A landscape with many valleys, sampled at points; each row gives a point and its height.
A ball rolls from a point to the lowest of its 2 nearest points, and stops where none of them is lower. Distance is the straight distance between rows; heights are no part of it.
K_902 (h 729):  13  13  14 -24  -1   9 -30 -14  32  15   8   6  -5  12 -11   0   3  34  -2  22
K_348 (h 647):  21 -11   0 -52  -1  -8 -24  16  -4 -18  -1  14 -25  -6 -14  17 -13   7   9   6
K_692 (h 701):   1 -11  17   0  12  10   4 -17  -1  20 -23  26 -14 -11 -15  35  -9   6  18  -2
K_718 (h 556):   4 -24 -15   1 -11   5  -7 -10  -4  13 -18 -20  -3 -30  -6 -52  -6 -14  -8 -17
K_633 (h 615):   4  16 -24  12   1   2   8  21   6  24  10 -12 -13   1  -7 -13  30   3  -4  23
K_170 (h 367):  17  48  -8  15  17  15 -17   1   3  11  -3  17  10   5   1   0  30   2   7  17
K_629 (h 573): -10  -8   1   8   8   5  30   9   1 -14 -12 -11  -6   2  17 -17  -4 -14 -21  -3
K_368 (h 593): -11  15 -35  16  -5  16  28  22 -10  29  19  -2 -18  -9   2 -18  36  13 -17  12
K_97 (h 756):   8 -17  -3 -27  -8   7 -14  -3  30  15  -4  10 -34  -7 -23 -26 -15  22  -7  18
K_319 (h 747):   3  -6  -5  21  21  18  -5  -8  17  28 -18   7  -6  22  11  28  17   8  12  -4
K_500 (h 354):   2 -13 -12  23  13  16  14   9   4  14  -3 -19  18  16  22  25   4  -9   3  -8
K_48 (h 269): -31  12  -3  -8  -2 -12 -12   0 -27  -3  -4 -17  15  -1  10 -13  17 -17 -25  -9
K_464 (h 409):  44   6   6 -18  15 -13  -8  20   3 -42   9  17  -5   7  -6  16   5  -1 -13   7
K_181 (h 198):  22   1   4  -3   6   6 -24 -12  26   0  15  -8  16  37  19  -1   3   9  19  -7
K_766 (h 270):  20  -3  13   9  21  12  25   6  14  29  -5 -19   2  -3   8  -7   1  -5  13  -3
K_702 (h 549):  -7 -33  -4   5   5   3   8   7  13   0 -19 -10 -20 -11 -11  13  -9   4  -5 -17
K_123 (h 143):   4  18  -2 -39 -16  13 -18   9   7 -17  -1 -12   5  18   0 -19   7   2 -12 -10
K_998 (h 640): -55  16  -7  12   3  15  -2 -21 -27  13   3   7  18 -16  20 -18   2 -19 -27  15
K_101 (h 402):  11   4  -9  24  11  23   1   7   1  -3   7 -13  32  18  14  29  11 -14  -9 -17
K_3 (h 677):  -4 -18  27 -11  10  -2  -4 -18   4  14  -8  15 -21 -12  -3  27 -18  25  25 -21
K_620 (h 742): -34  -8   9  24 -14   0  20 -19 -12   2   4  -7   6 -27 -17  -8 -19  -7  -7  -2
K_47 (h 542): -23 -24   1 -12  -9 -21  -8  -8 -16   1 -19  -9 -17 -20  12 -34 -11   5   8 -39
K_337 (h 721): -23  12 -15  24  -5  12   4  -9  -3  21   5   3   5  11   6  -3   7  -3  13  20
K_218 (h 686):  14 -13  20   5  39  -1   1  -2  22   5 -21   9  -7  11  25  32   2  23   1 -12
K_594 (h 319): -13  -5   7 -28 -11  -1 -10   7   8 -25   4 -19  -3   4   9 -10 -22   5   0 -15
K_14 (h 523): -13 -13 -15  26   1  16  32   2 -28  27   3  -6  -5 -31  -3  -8   6 -13  -6 -11
K_802 (h 459):  -8   6  -5  11   5 -16  -7   6  15 -17 -11 -14   3   2  -2   3  -7 -10  -4  18
K_990 (h 453): -16 -21 -20  -1 -23   5   9   4 -23  20   1 -11 -10 -11 -21   6  10  -6  -5  -7
K_510 (h 213): -10 -23 -14   7  -5 -19  28  21 -32 -14  -9   3   1  -2   7  21   0 -20 -11  -3
K_551 (h 813): -11 -22   6   1   8 -21  -1   5  15 -17 -16 -28  -6 -23   7 -24 -24  -4  -3 -22
K_42 (h 265):  14  10  35  -6  22   6  -1  -8  25   2  -4  -8  13   0  10  12 -17   7  14  -6
K_438 (h 188): -29 -20 -11  20  -6  -4  -5 -14   9  19  -9 -19 -10  13  15 -36   3   8   4 -16
K_734 (h 740): -18  21 -22  32  14  10  18  -3 -30  -8  25  10  37  -3  35  19   3 -18  -6  10
K_805 (h 628):  -1  38  -4  -1  -2  17  -1   4  -8  34  -9  -1   1   8   4 -23  36   9   6  -4
K_978 (h 230):   3  -9  -8 -14 -23 -14   2   0 -18  -1   6  17  -6  15 -12   8  -2  -9  18  11
K_696 (h 541): -15  20 -14 -11 -20  37  21  13 -19   5   7   5   4 -11 -16  -8   9  -9 -33  11
K_722 (h 577):   9  32  -1  -3  -3   9  -1  20   1   8   6 -28  13  -6 -14  -4  25  -5  -8   4
K_288 (h 202):  24  18  15  12  -2 -10 -24 -16  15  10  31   5  14  16 -12  15  17  25  18   3
K_762 (h 510): -12  14  -2  -2 -13  41  12   6   0   9   0 -10   8 -14 -24  12   0  -5 -22   3
K_524 (h 491):   0 -15  15   4   1  -3  25   7  -3  -1   2 -30  14   1  11  15 -10  -3   3 -26
K_236 (h 745):   9  -8   1 -16  -7   2 -20  -7  37  33   5   2 -18   2 -27  -7   2  31  -7  32
K_250 (h 458): -30   3   4  36  -4 -22  27   7 -15  -6   4 -13 -11 -18  -3   6  12   6  -8  -7
K_393 (h 620):  21 -26  19  -3  20  10  13 -15  13  28  -2  14 -33 -15 -11  -5  -6  23   5   1
K_429 (h 373): -14  13   3 -10 -35 -17  12   3 -16   3  21  -2  -8  11  -5 -17  16  16  -4  -3
K_341 (h 550):   4  26   7   1   3  14  16   7  -3   2   6 -11  13  -4  -2 -11   4 -14  -1  12
K_51 (h 125): 38  9  5  2 -1 24 -5 -7  9  4 31 17  6 29 -5 14 25 18 -2 -4
K_737 (h 417):  23  13  14 -37 -22   6 -12  -3   3 -12  20  32 -13  11 -21   8   1  22   1   9
K_566 (h 584):   2 -25  -1 -20   1  10 -10  11  13 -14  -6  -7 -15   7  -4  31 -11   9  -7 -15
K_971 (h 498):   1  -4  -4  -4   1   6   4  -5 -11  -8 -13   0  32  16  16  -2 -17 -31   1   3
K_434 (h 580): -38  -7  10  -6  -9 -16  -2 -16 -29   0 -20  -3  -2 -14   4  -9  -5  -3   1 -30
K_314 (h 797):  -6  -1  13   6   9 -17  12   4  23 -23  -4 -20 -11 -18   2 -35 -21   1  -4   4
K_15 (h 508): -20  -7   4  20 -20  -7  12 -18   5   1  13 -14  -6 -14   2 -56 -12   4 -16  -3
K_421 (h 659):  27  -3  18 -13  39 -12 -16   1   7  -5 -10  23 -20   9  23  29  13  32   1  -6
K_139 (h 531):  -4 -25   1   6  -7  -2   7 -24  -4   2 -16  -1  -4 -23   3 -49 -28 -14   2 -17
K_951 (h 179):   4 -14 -13 -10 -10  -2  -7  -3   3  -4  -9  16 -16  15 -17  15  -2  -5   6  22
K_557 (h 444):  23   9   0 -13  16  -9  -2  19   0 -26 -18  10  -6   0  -3  19   8 -10  -7   4
K_378 (h 203):  -5   4  17 -10  -2 -13 -18  -5  18   9   2 -17  -9  -7 -15   9   1  20  19  -4
K_444 (h 754):  -7  23   2  27   4   3  -7 -10   4  11   7   1  18  13   4  18  13   4  19   0
K_928 (h 336): -29   0   1   0 -13 -22   9   9 -31 -19   9 -18   6  -7   0   4  11 -14 -27  -4
K_622 (h 518):  -7  -8  -5  36  21  -3  25  14  18  -9 -16   2 -10   5  17  15  -1  -3 -10  11
K_422 (h 490): -20 -11  -7  24  13  -8   3  -4  23  -9 -25  -2 -14  -2   3  -4 -13  -7  -7  11
K_280 (h 793): -35  19 -12  24  -7  13  17  -6 -31 -12  12  16   7  -7   8  14   6  -9 -19  21
K_373 (h 480):   0  21  16  10 -11  -3  11  -6   4  24  15  11 -15  -2 -17  13  18  24  11   9
K_688 (h 141): -16   3   2 -28  -1  13 -12   9  12 -10 -30 -15 -20 -10  -2 -23   1   9 -16 -26
K_172 (h 784):   0 -12   5  11   7   4  -3 -12  39  -9 -13 -13 -12 -15   1 -44 -25  -1  -7   4
K_840 (h 521):  -5 -24  -5  20   8   0   3  -2  16   5 -26 -12 -13 -26 -14 -11 -11  -7  -5  -8
K_950 (h 535):  -1 -22  15   8   5  -7  34   9  -3 -11 -17  -8  24  -6  17  22 -23 -15  -1 -16
K_589 (h 512): -16 -12   3  -9  -8 -21   9   2  -8 -10  -8   0 -33  -1  16 -33   4  14   3 -24
K_327 (h 195): -34  20  -7  -9  -7  -7 -21  -4 -35  23   2 -14  20  -1  17 -14  39 -14 -23 -10
K_675 (h 551):  -3 -15 -14  38  -4   3   7  -7  11   2  -8 -10 -16 -37 -14 -30  -4  -4 -15   1
K_409 (h 357):  10 -14  -4  21  -2 -29  -2  18   3 -28  11 -13  35  20  19  29   0  -3  -1 -21
K_388 (h 426):   1  31  10  -9 -30   1   4   1  -2  12  22   7  -3  11  -9  -9  21  25   2  -1
K_313 (h 175):  28  23   6  11  31   3  -8  -6   7  18 -14  12  15  11  16   7   5  -9  23  12
K_190 (h 134): -12 -19 -13   2 -11   4 -11 -17  21   7  -8  18 -22  11 -22   5 -10   8   3  31
K_318 (h 653):  10  -9  30  -8  25  -6  10  -2   4  15 -22   4 -19 -19   5   8  -9  14  22 -26
K_455 (h 274): -14   1   2  -9 -18 -20  -9   2   9   5  -3 -15 -19 -14 -22 -14   0  18   7  -3
K_492 (h 724):  -1  -1   0  13  20  21  -8 -17   8  32 -26  10   2   1  -3  29  -2  -2  18   7
K_956 (h 223):   6 -20 -11  15  -2 -27   5  24   2 -23   1  -9   6   4  -3  38  -3 -11  -6  11
K_386 (h 196):  -5 -20  -7 -34  -4   6 -18  15  16  -7 -19 -23 -18 -16 -15 -11 -15   3  -6 -16
K_645 (h 122):   0 -19 -29  27 -10   8  14 -11   6   7  -5  27 -31 -16 -14 -31  -5  -4  -5  27
K_292 (h 301):  29  15   3 -31  -6   0 -38   8  21 -31  24   7   4   7 -20   3   0  13  -7   4
K_232 (h 186): 24  4 22 -7  9 18 12 -4 13  7 13 10 -8 19  5 10  7 12  4  0
K_35 (h 671):  20 -19   7 -42  -2   1 -14   3  12   0  -1   1 -14  -6 -24   8 -20   4   6  21
K_132 (h 366):  14   4 -29   2  -3 -15  -7  24 -27  -9  -3  -3  15   1  -6  14  18 -29   0  10
K_948 (h 861):  28  -2   6 -21   1 -13  -2  19 -17  -4  -2   5  -1   1  -2  32  13   2  15 -31
K_472 (h 507): -26 -27   1   4 -10  -1  15 -19  -7 -11  -9   1  -5  -4   6 -34 -26 -15 -16  -5
K_158 (h 222):  18  16  11 -31  -6   8 -28  13  19 -26  22   5 -12  11  -3   4  11  30  -8 -11
K_888 (h 609):   8  -5 -14  12   8   4   3  10  18  32   1  -3 -24   1 -14   1  24  15   0  27
K_608 (h 601): -23  10 -14   0  -3  14  -8  -2  -9  27  -8 -27  14   4  12 -36  17 -12 -12   1
K_275 (h 451):  14  17  19 -44 -15  31  -4  -8   9  -4   2  25  -8   4 -16   2 -12  12   0   2
K_19 (h 445): -24 -31 -11  25 -14 -18  23   2  -7  -6  13 -23  -9 -12   0 -14  -7  -6 -17   0
K_661 (h 263): -14  -2  10 -11 -10   6  -1  -7   8   3   3 -26   9  13   7 -13  -9  -1   4 -13
K_130 (h 517): -16   8   7  27   1 -15  16   8   2 -12   2  -1 -19 -10 -13  31  14  12  -8   1
K_862 (h 576): -10 -14   6  28  14  11  33   2   2  -1 -12   2  12 -22   0  26 -25 -15  -2   1
K_157 (h 299):  -3  -4  -4 -13 -27 -19   6   3 -24  -4  16  10 -19  18  -4   9  16  13  16 -13
K_125 (h 308):  20   0   3 -29  -7   1 -17  10  19  -5  24  11 -28  29   3   1  15  38  -3   1
K_364 (h 194):  -8  13  23 -20   8  18  -2   3  17 -14 -14  -5 -22 -19  -8  -9  -7  21  -9 -19
K_396 (h 613): -45   7 -16  15   0   0  -1 -22 -29  23  -6  13   3 -23  11 -37   5 -18 -13  12
K_39 (h 160):  -2 -18 -14  19   2 -26  24  25  -8  -8   0  -7 -13  -5  -3  17   6  -9  -6  10
K_343 (h 533):   0 -10 -12  35 -22 -10   1 -21   4   1   4  -8  -9 -37  -3 -57  -2   2 -20  -2
K_244 (h 649):  11 -25  15  12  17 -24  13  -2  16   8  -5  -4  -1 -14  -5  14 -26  -4  16  19
K_801 (h 478):   0  14  10   3   4 -11 -35 -14  21 -16  -5  14   2   8 -11  29  -1  18   8  14
K_627 (h 340):  31   8 -16 -10  -6 -24 -32  16  -7 -15  13 -17  22   7 -16   7  22  -7   9 -18
K_56 (h 339):  30  40 -21  19  23   9 -15   1  -8   0  12  32  24   6  -1  -3  17 -17  13  20
K_663 (h 526): -13   1  -6 -16 -24  27   3 -14 -17   8  -9   9   8   0 -18  -4 -13 -20  -2  13
K_874 (h 666): -43  15  -8   5 -12  12  -7 -24 -18   6  10   6  26  11  20 -16  -4 -18 -17  24
K_151 (h 313):  43  16 -13  16  27   8 -17   8   5  -9   6  17  27  18   0   6  15 -17   4   5
K_45 (h 397):   2   4  21 -19  -1   6 -30 -17  12 -17   3  11  12   7   2  29 -24  15  22 -18
K_922 (h 598):  12   4  10  12 -11  -6  -1 -14  14  16  -5   7 -23 -44 -27 -42  -5  17   2  -3
K_870 (h 479): -34 -15  -3   8 -20 -12  10  -7   0 -10   7 -11 -10   1  -2 -30  -8   3 -17   2
K_825 (h 437): -14  23 -39   4 -10   2   2   8 -28  11  11   8   8  -7   1 -14  12 -19  -3  39
K_38 (h 839): -12 -32  -4  36   7 -23  28   0   3 -18 -24   6  -9 -21  11 -10 -22 -10 -11  -8
K_834 (h 404):   2  19 -25   6   1 -16  -4  16 -15   0  -6   0   5  -7 -11   0   9 -23   9  34
K_277 (h 309):  -9  37  18 -24  -8   7   0  -4 -19 -14 -11  15  -7   7   9 -11  16   9  -1 -28
K_906 (h 408):  -4 -11  -4  18  11 -12   1   6  18   5  -5 -25   5  22  18   8   4   3   9  -5
K_489 (h 386):  22 -16  16 -11   7 -18  -9   3  15 -24  18   2  14  26  33  12 -22   8  24 -13
K_821 (h 496):   5  -1  -1  -6   6 -27   6  24   2 -19 -17 -23  -7 -15  -8  -5  -4 -13  -8   3
K_914 (h 634):  21 -14  11  -2  26  -7   9   0   7  26 -19   3 -27 -14  -8  -1   2   7  15  -1
K_689 (h 267):  -7 -14 -21  -3 -16 -32  10  14 -38 -23   0   8  -2  18  11  10  16 -15 -11  -4
K_75 (h 744):  20   0   6  17  20 -15 -13   4   6 -25  -7  24  20  10   7  40   4   7   5 -21
K_671 (h 310):   8 -19  -5  14   8  24  29   2   1  28   0 -18  12   9  16   2  -5 -15  12  -4
K_282 (h 588): -41  -3 -29  11 -19   9  -8 -17 -20  34   2  10   5 -27   0 -48   6  -8 -30  16
K_342 (h 619):  10 -13  12  22  17   5  16 -10  25  18   8  -2  -6 -16 -13  -5 -18   0   7  32
K_731 (h 399): -25 -11 -26 -13 -27  -6 -11   7 -23  11   6 -21   7  -2 -17  -6  10 -14 -19   7
K_644 (h 463):  -3 -18  -6  15   7 -23  -8   2   9   7 -18  -7  15  28  31  18   1   2  26 -20
K_985 (h 200):  31  10   4  11  -3  -6 -21  -9   8  -9  40  26   2  25 -17  13  23  29   3  -3
K_900 (h 567): -33  -1 -44  12 -11  26   6  -4 -10  24   4   8   2 -20   0 -35   2  -3 -22  30
K_800 (h 104):  12  18  12  -5  -3 -19 -31  -6  16  11  12 -20  12   8  -5   6  13  19  27  -2
K_853 (h 585):   0  -7  22  -9  16 -12  -3  -1  23 -15   8   8 -32  -7   2  10 -10  29   2   4
K_315 (h 831):  12   7  11  -8  -7   3 -13  -2  -9  11   5  -2   8   1 -15  32  17  12  18 -32
K_65 (h 363):   7  30   1 -16  -2   0  -6  -5 -27 -14 -11  28   4  24  16 -16  22  -7   5 -18
K_21 (h 279):  37   9 -10   6  31  -5 -25  11  10  -9 -23  13  24  24  14   7  15 -15   4  -6
K_865 (h 583): -29  -8  -3 -27 -27  -5  -6 -10 -37  -2  -9   3   0  -4 -11  -2  -1 -11  -6 -14
K_375 (h 525): -13 -19  -7   6  -4  13  36   5 -31   1  11  -9  12  -9   4   3 -14 -31 -18   6
K_94 (h 694):  33  -9   8 -40  12  -1 -39  -7  18  -3  12   3   0  10 -10   8 -12  13   6  25
K_765 (h 234):   9  -2  13   0   2   9  16  -2   7 -14   5   3   1  22  14  12  -6   3   1  -5
K_359 (h 792):  -4  12  10  16  -7 -10  -7  -8  -5  23   3  -7   7   3  -6  26  14  11  27 -16
K_678 (h 552): -27  -7   0 -11 -18   6   7 -15 -36  11  -7   3  11  -9  -5 -16  -8 -23  -7   0
K_680 (h 400): -37 -10  -7  25  -6 -19  25   9 -28  -6  13 -19  -5 -26  -3  -6   5 -13 -28   3
K_890 (h 568): -11  20 -21   5 -11  29  34  20 -21  21  13   3  -9 -26 -12 -11  24   3 -28   8
K_299 (h 774):  -1 -14   7 -20   4   9 -10  -5  33 -11 -14  -5 -22 -12   2 -38 -30  10   0  -2
K_713 (h 597):  -5  -6   7  19  -2  23  21  -7  22  10  17  -9   3  -4 -11  -2 -18  -1  -1  26
K_628 (h 660):  -3   9   3  17 -10   5  16  -5 -24 -13  19   6  32   5   2  24 -12 -22   1   6
K_26 (h 434):  -8  -8   4   8  -2 -12  10   7  -7 -13   8 -28  30  15  22  16  -4 -12  -8 -19
K_303 (h 529): -17  25   8  35  -5   4  21  -9   5  26  15  11 -12 -21 -14  -8   9  18   9  22
K_281 (h 570):  -2   1  10  33  -6  -4  17 -19   9  19   3  10 -22 -31 -19 -25  -6  13  11   8
K_252 (h 481):  -7   2   8 -15  -6 -25   3   2  -7 -15   3  11 -19  17  24 -14  -3  13  22 -15
K_251 (h 318):  12   2 -21   9  -7 -39  -7  18 -33 -31   6  12  20  14   5  10  15 -20  -5  -4
K_638 (h 624): -20  13 -12  -4 -16   9   1  -4 -10  32 -10  -2  -1   5  -1 -39  18   0  -2   2
K_534 (h 79): -30 -23   0  30  -5   2   2 -24   1  21  -7 -23   6  -7  10 -24 -11  -3   4 -22
K_86 (h 914):   1  -6  19 -31 -15 -13  -5  -7 -12   4   2  12 -14  -8  -5   1 -22  11  37 -16
K_226 (h 574):   3  15   7   5 -10  18  15  -6   8  12  23  -8  19   5  -8  -1  -8  -6   6  21
K_684 (h 765):   4 -16   8 -30  -4  14 -18  -8  28   0  -7  14 -34 -30 -13 -32 -27  23  -3  -3
K_110 (h 767): -37  14 -18  20   6   1  12  -2 -38  -6  21   2  24  -8  25  15  13 -21 -28  13
K_197 (h 592):   2 -15   2 -13  11   7  12   8   7  -5 -23  -7 -15   9  15 -17  -7  -6  -2 -19
K_927 (h 492): -27 -25 -27   2 -12   3  22  -3 -39  12  18   3   5 -15   3 -16  -6 -34 -24  22
K_411 (h 555): -10  -9  16  21   3 -13  13  -1  18  -9  10   3 -26 -11 -15  19  -5  18  -5  12
K_701 (h 88): -14 -14 -26  14 -15  14   8 -12   9  14  -3  24 -20   7 -10 -18 -11  -4   0  38
K_161 (h 272):  37   0  -3 -24   4 -14 -14  22 -11 -23   1 -11  22  11   4   3   5 -18   6 -24
K_942 (h 473):  39  -2   4 -18  16   2 -10   6   2   1  -5  12  -5   2 -14  28  10   2   2   6
K_402 (h 187): -19 -18   3  11 -15   2  13 -19  -8  22   8 -19  14   7  11 -22 -13 -12  13  -5
K_289 (h 428):  20  23  11  -5   1  11 -40 -22  13  -3   6  28  10   9 -25  20   9  16   3   7
K_544 (h 412):   2   8 -12 -16 -20 -27 -27   8 -12 -11  15 -34  22  16  -4  -9  17  -7   1 -13
K_511 (h 524):  -7  15   4  10   7  24  24  -2  -5   3  -9  11   0 -19  -9  -3 -13 -17  -3  21
K_78 (h 604):  13 -22  24 -21  21  -3  -3   0  16   9   4   5 -40 -17   2   4  -7  36   5  -8
K_312 (h 368):  13  -4  10 -32 -12  -5  -6   4   9 -19  25  17 -26  17   5   1  -9  22  13   7
K_907 (h 477):   2  -1  20 -22  -2  30  12  -9   6  -3 -13  17 -11  -3  -9   2 -22  -2   4  -3
K_736 (h 587):  28  11  -4   0  15  -3 -10   8   9  26   0   3 -16  13  -1   8  34  14   8  14
K_458 (h 882):  10   3  12 -15  -3  -9  10   5 -21  -1  -9   1   6  -1   1  11  -2 -11  17 -21
K_269 (h 330):  -9   5  30 -19  11  14 -19 -10  23 -11  -9  -5   0   0   9  13 -26  17  16 -22
K_433 (h 452):   7  -1  15 -16   5   3 -27 -23  18 -16 -12  28   7  18   7  18 -29   6  22   5
K_316 (h 617):   6 -20   2 -33   8  -9 -19  17   8 -27  -9   9 -17  -5   4  28 -23  10   5  -5
K_264 (h 695): -36   3 -11  28 -12  15  17 -19  -6  12  14   6   9   6  14 -21  -7  -5  -8  22
K_278 (h 618): -13   8   4  30   4   7  24   6 -16 -13   0   4  21  -8   4  40  -4 -14  -5   0
K_806 (h 898):  -1   4  11 -22 -16  -8   7  -4 -22  14 -10   1 -10  -9 -12 -13  -4  -2  22 -14
K_909 (h 561):  31   4   9  -5   7 -10 -10  -7  -5  21  13  20 -17  15  -5  21  31  27  19   8
K_363 (h 486):  23   4   9  -3   8   9 -16 -15   9 -11  -3  21  24  20   1  13 -16 -13  14  11
K_838 (h 248): -15  26  26 -18  -3   5   4   5  -2 -16  -8  -3 -10  -9   1  -3   2  14  -4 -28
K_958 (h 476):   4  12   1   3  11  35   7   8   4   7  -9 -11  13 -13 -14  31   3 -13  -8   1
K_377 (h 611):  19  -4  14 -38  15  11   0  13   7 -12 -13   7 -23   5  14   0  -8   7   3 -17
K_995 (h 78): -22  19  -1 -19 -10  20 -14   3  16 -10 -20 -17  -1  10   3 -29   7   4 -26  -6
K_539 (h 285):  19 -11 -11  14  12 -29  -2  30  16 -32  -7 -10  24  10  13  27   0 -14  -8   2
K_431 (h 467): -24 -10 -41   0  -8  -1   5  13 -30   8  16 -10   8 -12   1 -14   3 -33 -18  36
K_879 (h 827):   1  11   4  -9 -18  10 -15   0   2  -5   6  -1   3   7 -19  21  11  10  -3 -10
K_741 (h 690):  11   8  -8  15  -8 -13  14   4 -34 -27  29  19  33  11   4  12  -6 -31  -2  12
K_604 (h 229):  10   8  14   9  17  26  23  -2  18  23  -2   1 -11   7   6  -6  12  11   1   3
K_901 (h 394):  19  34   1  -2   4  32 -23  -8  12  11  -4  22  10  12 -14   7  19   5   0  12
K_779 (h 715): 17  6 21 15 29 -9 -2  2 14 -4 -9  6 10  0  6 42  6 11  5 -9
K_856 (h 713):   2  12 -29  26   2   3  14   7 -35 -25  37  20  34   4  15  12   7 -24 -13  15
K_371 (h 291):  12  -8   1 -15  -4 -13   7  14   6 -27   9 -12   5  16  15  -3 -13  -9   1  -1
K_531 (h 281): -29 -12 -13  11  -2  -8  -6   6   8   6 -14 -33 -11  14  14 -17  21   9 -12 -19
K_293 (h 558): -13  -1 -16  15  -4  16  30   5 -27  20  16 -12  14 -13   2   8   3 -18  -3   5
K_380 (h 218):  34  15  24 -12  27  -2  -8  -9  17  20  -5  -8  14   3   6   6  -1  -2  21   8
K_726 (h 579): -14 -11 -17  -4  -2  10  -9  -4  -5  30 -16 -31  12 -13   1 -46   0 -22 -12  -3
K_768 (h 798):  11   8  -9   5  -9   2  -4   4 -18 -20  14   7  15  16  -3  17  14  -6  -3 -17
K_572 (h 632):  24  -3  16 -40  33  -5 -24  13   8 -14 -10  20 -26   1  24  10  -7  24   7  -5
K_783 (h 360):  34   5  -4 -22   0  -8 -29  13   6 -49  16   9  15   8 -14   7  -4  -6 -10  -3
K_69 (h 341): -16  -8  -7 -19 -29  -9  -7   6  -4   8   2 -32   0 -13 -25 -18  -2  -2  -7  -6
K_527 (h 407):  11  -4  -3 -27 -21 -18 -10  13  -4   2  13 -31   8   1 -15  -2  -2  -5  14  -4
K_857 (h 443):  13  11  -7   3   7  35   3   7 -12   3  -3 -16  35  -1  -1  24   4 -25  -6 -12
K_555 (h 707): -29  -7  14  11 -15 -20  13 -17  -9 -16   1  -1   3  -8  -3   5 -27  -2   8   0
K_514 (h 331):  34 -22  18  -8  24  -3  -8  -7  22 -12   8  16  20  24  32  26 -23  13  12  -9
K_267 (h 678):  -3 -11   9   6  -1 -27   8  -6   3 -10 -10   7   5  -1   4  13 -26  -7  22   9
K_73 (h 511):   7  12  -5  -9  -7  17  -8 -12   6 -12  -4  12  19  20   0  -6 -18 -24   8  27
K_420 (h 546): -19   5  -8  34  16   8  36  13  -5 -13  -1  -3   6   2  23   4   0 -15 -20  12
K_820 (h 227):  23  12  -1   7  30 -25 -18   7   5   9 -30  12   5  13  15  14  16  -2  22   2
K_626 (h 500):   0  -2   4 -13  -9  20  19  -2  -8   3 -11  10 -10 -15 -21 -12 -21 -15  -3  14
K_395 (h 712):  36  11   8 -29  18  -9 -41  -8  22  -1   9   9  -3  15  -7  -3  11  28  -2  31
K_804 (h 527):  10  17   5  12  -4 -21  -2  -4  -6   0  11  28 -19   7 -13  25  22  17  15  16
K_573 (h 438):  13  -4   9  -5   4 -32  -8   5  10 -22  10  16  -8  30  30   3  -7  15  26  -7
K_613 (h 474):  13   7 -18   3   9  16  -5  10 -18  -6  -4  -9  43  12  17   1   1 -37  -6   0
K_944 (h 771):  18  15   4  22  12 -10 -16   0   2 -27   9  11  31  16   6  13   9  -5   2 -24
K_227 (h 602):  22  33   0  -7   1  12  -5  11  -8  14   6  -7  12   8  -3  -3  32  -2   4 -13
K_357 (h 210):  26  21   0 -33   0   4 -30  15  -8 -26  -3   0  10  12  -1  -8  15  -2  -2 -32
K_470 (h 489):  -8  -7  -6   8 -10  13  21   1  -9  18   0  -8 -14 -12 -13 -15   9   3 -10 -11
K_231 (h 268):  10 -20  14  -6  15   9 -18 -13  35   1   6  -8   7  27  20  22 -19  16  11  -7
K_542 (h 826):  -8 -34   4  17   4 -27  11  -3  12 -21 -16  -6 -12 -22  20 -22 -32   5   2 -26
K_443 (h 547): -18  19 -21  12  -4  31  12  -2   3  18  -4  12  -2 -20 -12 -16  -3  -7 -11  33

For each start below, name the point where the ball stops.
K_633 -> K_232
K_944 -> K_802
K_542 -> K_840
K_280 -> K_39
K_110 -> K_39
K_692 -> K_680
K_375 -> K_39
